Each row is a point on a landscape with many valleys, with its height.
From any point a ball takes the steepest step (drop divided by distance) to one of its 6 nearest points. It stops when none of these is lower. Distance is the straight distance between rows; heights are no part of it.
<702> (h 27.0): [121 135 140 142  62 119 117 121 128  95 119 141]
<289> (h 57.4): [133 122 112 110 166 130 126 121 128 154 128 121]
<582> (h 42.2): [ 67 143 121 181 101 151  85 111 116 115  99  39]
<281> (h 43.4): [ 83 139  93 151 111 155 111 121 139 115 105  63]
<382> (h 24.6): [ 78 139 138 175  81 142  87 113 114 105  99  73]
<482> (h 70.1): [141 135 131 115 136 116 121 129 117 131 133 151]
<477> (h 77.4): [116 147 115 137 130 129 116 134 132 132 133 121]
<38> (h 67.2): [159 124 150 100 117 104 133 127 112 124 141 176]
<329> (h 21.2): [ 97 139 117 147  85 142 112 117 129 103 106  99]
<430> (h 27.5): [ 76 141 144 187  67 135  84 105 109 106 113  67]
<132> (h 47.4): [140 110 112 101 187 145 152 124 153 167 137 104]
<631> (h 46.7): [181 114 169  89 128 110 171 124 122 129 154 192]
<309> (h 41.6): [112 131  90 129 178 142 112 132 134 157 126  88]
<121> (h 52.6): [191 111 172  97 163 122 189 151 123 127 141 216]
<41> (h 28.6): [103 123  76 132 194 158 103 141 147 168 120  54]
<177> (h 18.7): [ 90 135 131 158  81 144  97 116 118 102  96  87]
<494> (h 74.4): [157 129 160 118 103  91 123 134 110 113 141 192]
<291> (h 32.4): [ 94 132  75 145 182 152 106 145 148 158 125  57]
<449> (h 42.1): [ 74 134  70 157 144 165 111 130 158 137 112  35]
<649> (h 44.8): [164 116 149  94 140 117 157 119 125 135 143 164]
<504> (h 73.5): [133 139 120 122 143 122 117 132 119 137 130 134]
<270> (h 44.9): [ 75 134  78 157 134 166 109 126 149 132 106  39]
<432> (h 46.8): [ 82 138  79 150 132 161 114 130 149 132 110  51]
<261> (h 10.7): [179 101 180  97  90  73 146 124 100 105 144 229]
<120> (h 24.4): [135 138 152 140  78 102 122 137 130 102 141 174]
<476> (h 60.2): [118 135 101 125 164 136 117 131 131 147 127 107]
<767> (h 29.0): [188 110 185  95 121 103 178 127 121 117 156 215]
<339> (h 35.9): [170 110 141 100 198 140 187 148 138 149 133 170]
<681> (h 32.3): [161 118 140  97 164 131 169 127 137 147 146 153]
<247> (h 40.0): [ 83 140  74 156 152 157 112 136 151 142 126  56]
<181> (h 46.1): [159 118 138  94 142 119 148 117 120 138 139 159]
<434> (h 28.1): [ 92 138 111 149  95 152 110 122 132 103 106  88]
<218> (h 33.5): [102 132  83 138 179 149 105 141 143 158 127  71]
<546> (h 37.9): [184 107 180  90 108  92 164 124 112 114 152 214]
<427> (h 65.7): [142 140 148 130  98 105 120 136 122 112 137 171]
<170> (h 36.4): [122 138 136 142  73 117 118 131 135 100 133 145]
<761> (h 40.4): [102 145 108 144 100 144 115 129 139 113 124 101]
<113> (h 41.9): [151 119 129  97 159 129 153 117 132 149 139 140]
<377> (h 43.9): [128 118  99 108 176 138 128 123 137 161 126 100]
<184> (h 24.0): [108 139 125 141  82 135 117 125 134 102 121 120]
<236> (h 54.6): [145 131 165 144  61  87 124 137 122  99 141 198]
<609> (h 32.5): [ 92 131  71 145 188 160 102 147 153 164 124  41]
<23> (h 36.2): [160 116 136 104 191 142 177 139 147 159 138 139]
<562> (h 42.8): [135 110 101 106 182 143 141 122 144 164 132  98]
<602> (h 37.0): [ 70 146 139 190  74 140  84 104 108 108 112  53]
<312> (h 39.2): [ 71 137 103 160 112 156  98 115 126 115  93  47]
<400> (h 35.1): [ 89 139 105 146 100 152 112 121 133 112 105  75]
<73> (h 52.1): [144 122 124  99 154 127 135 122 121 145 131 136]
<37> (h 25.7): [174 113 176 112  82  66 136 129 100 109 142 229]
<17> (h 64.6): [104 147 104 147 125 144 117 131 140 129 129  98]
<751> (h 34.8): [120 115  87 117 188 148 117 131 139 166 123  81]
<774> (h 48.7): [177 110 169  91 111  94 153 125 113 117 146 202]
<592> (h 45.4): [153 132 168 135  72  77 126 136 115  99 143 214]
<682> (h 61.0): [163 119 166 107 102  86 130 127 107 114 139 202]
<109> (h 45.6): [191 110 181  96 146 116 187 143 126 122 149 215]
<553> (h 28.2): [ 79 140 120 162  95 151  93 113 120 108  93  65]
<249> (h 67.5): [126 146 128 134 116 121 119 137 126 122 137 144]
<178> (h 20.9): [169 117 146 102 180 137 180 135 140 150 142 162]
<620> (h 54.0): [164 124 164 117  92  78 127 132 107 108 138 207]
<26> (h 41.1): [ 97 141  85 145 164 148 110 137 143 148 129  77]
<285> (h 47.2): [148 114 119 102 181 142 162 124 146 163 138 121]
<301> (h 21.1): [ 81 139 141 181  73 137  84 112 109 100 105  81]
<576> (h 52.5): [101 145  92 147 152 145 110 136 140 143 129  87]
<687> (h 14.3): [100 132 140 158  67 130  97 115 119  94 101 108]
<600> (h 46.4): [188 112 150  91 187 131 193 155 125 140 134 199]
<220> (h 74.9): [123 136 110 121 154 131 116 131 124 141 127 122]
<647> (h 46.5): [173 114 160  94 139 119 172 123 125 133 150 181]
<574> (h 26.9): [176 111 183 115  73  56 139 129  96  98 142 242]

Two balls start at each pair of points below. Name the first point that both come to, or write -.
<289> and <26>: <41>
<170> and <477>: <687>
<592> and <647>: -
<553> and <247>: -

Call two points neighbours if one is among the 6 nearest of the other. Go from one point of each pair to the other, from neighbour to neighbour, staying as low as possible. Name the highest point that can't be avoided.
<178> and <261>: <600>
<687> and <767>: <592>
<120> and <41>: <281>
<767> and <261>: <546>
<687> and <120>: <702>

For each start below, name the point where the ball stops.
<132>: <41>
<249>: <687>
<582>: <687>
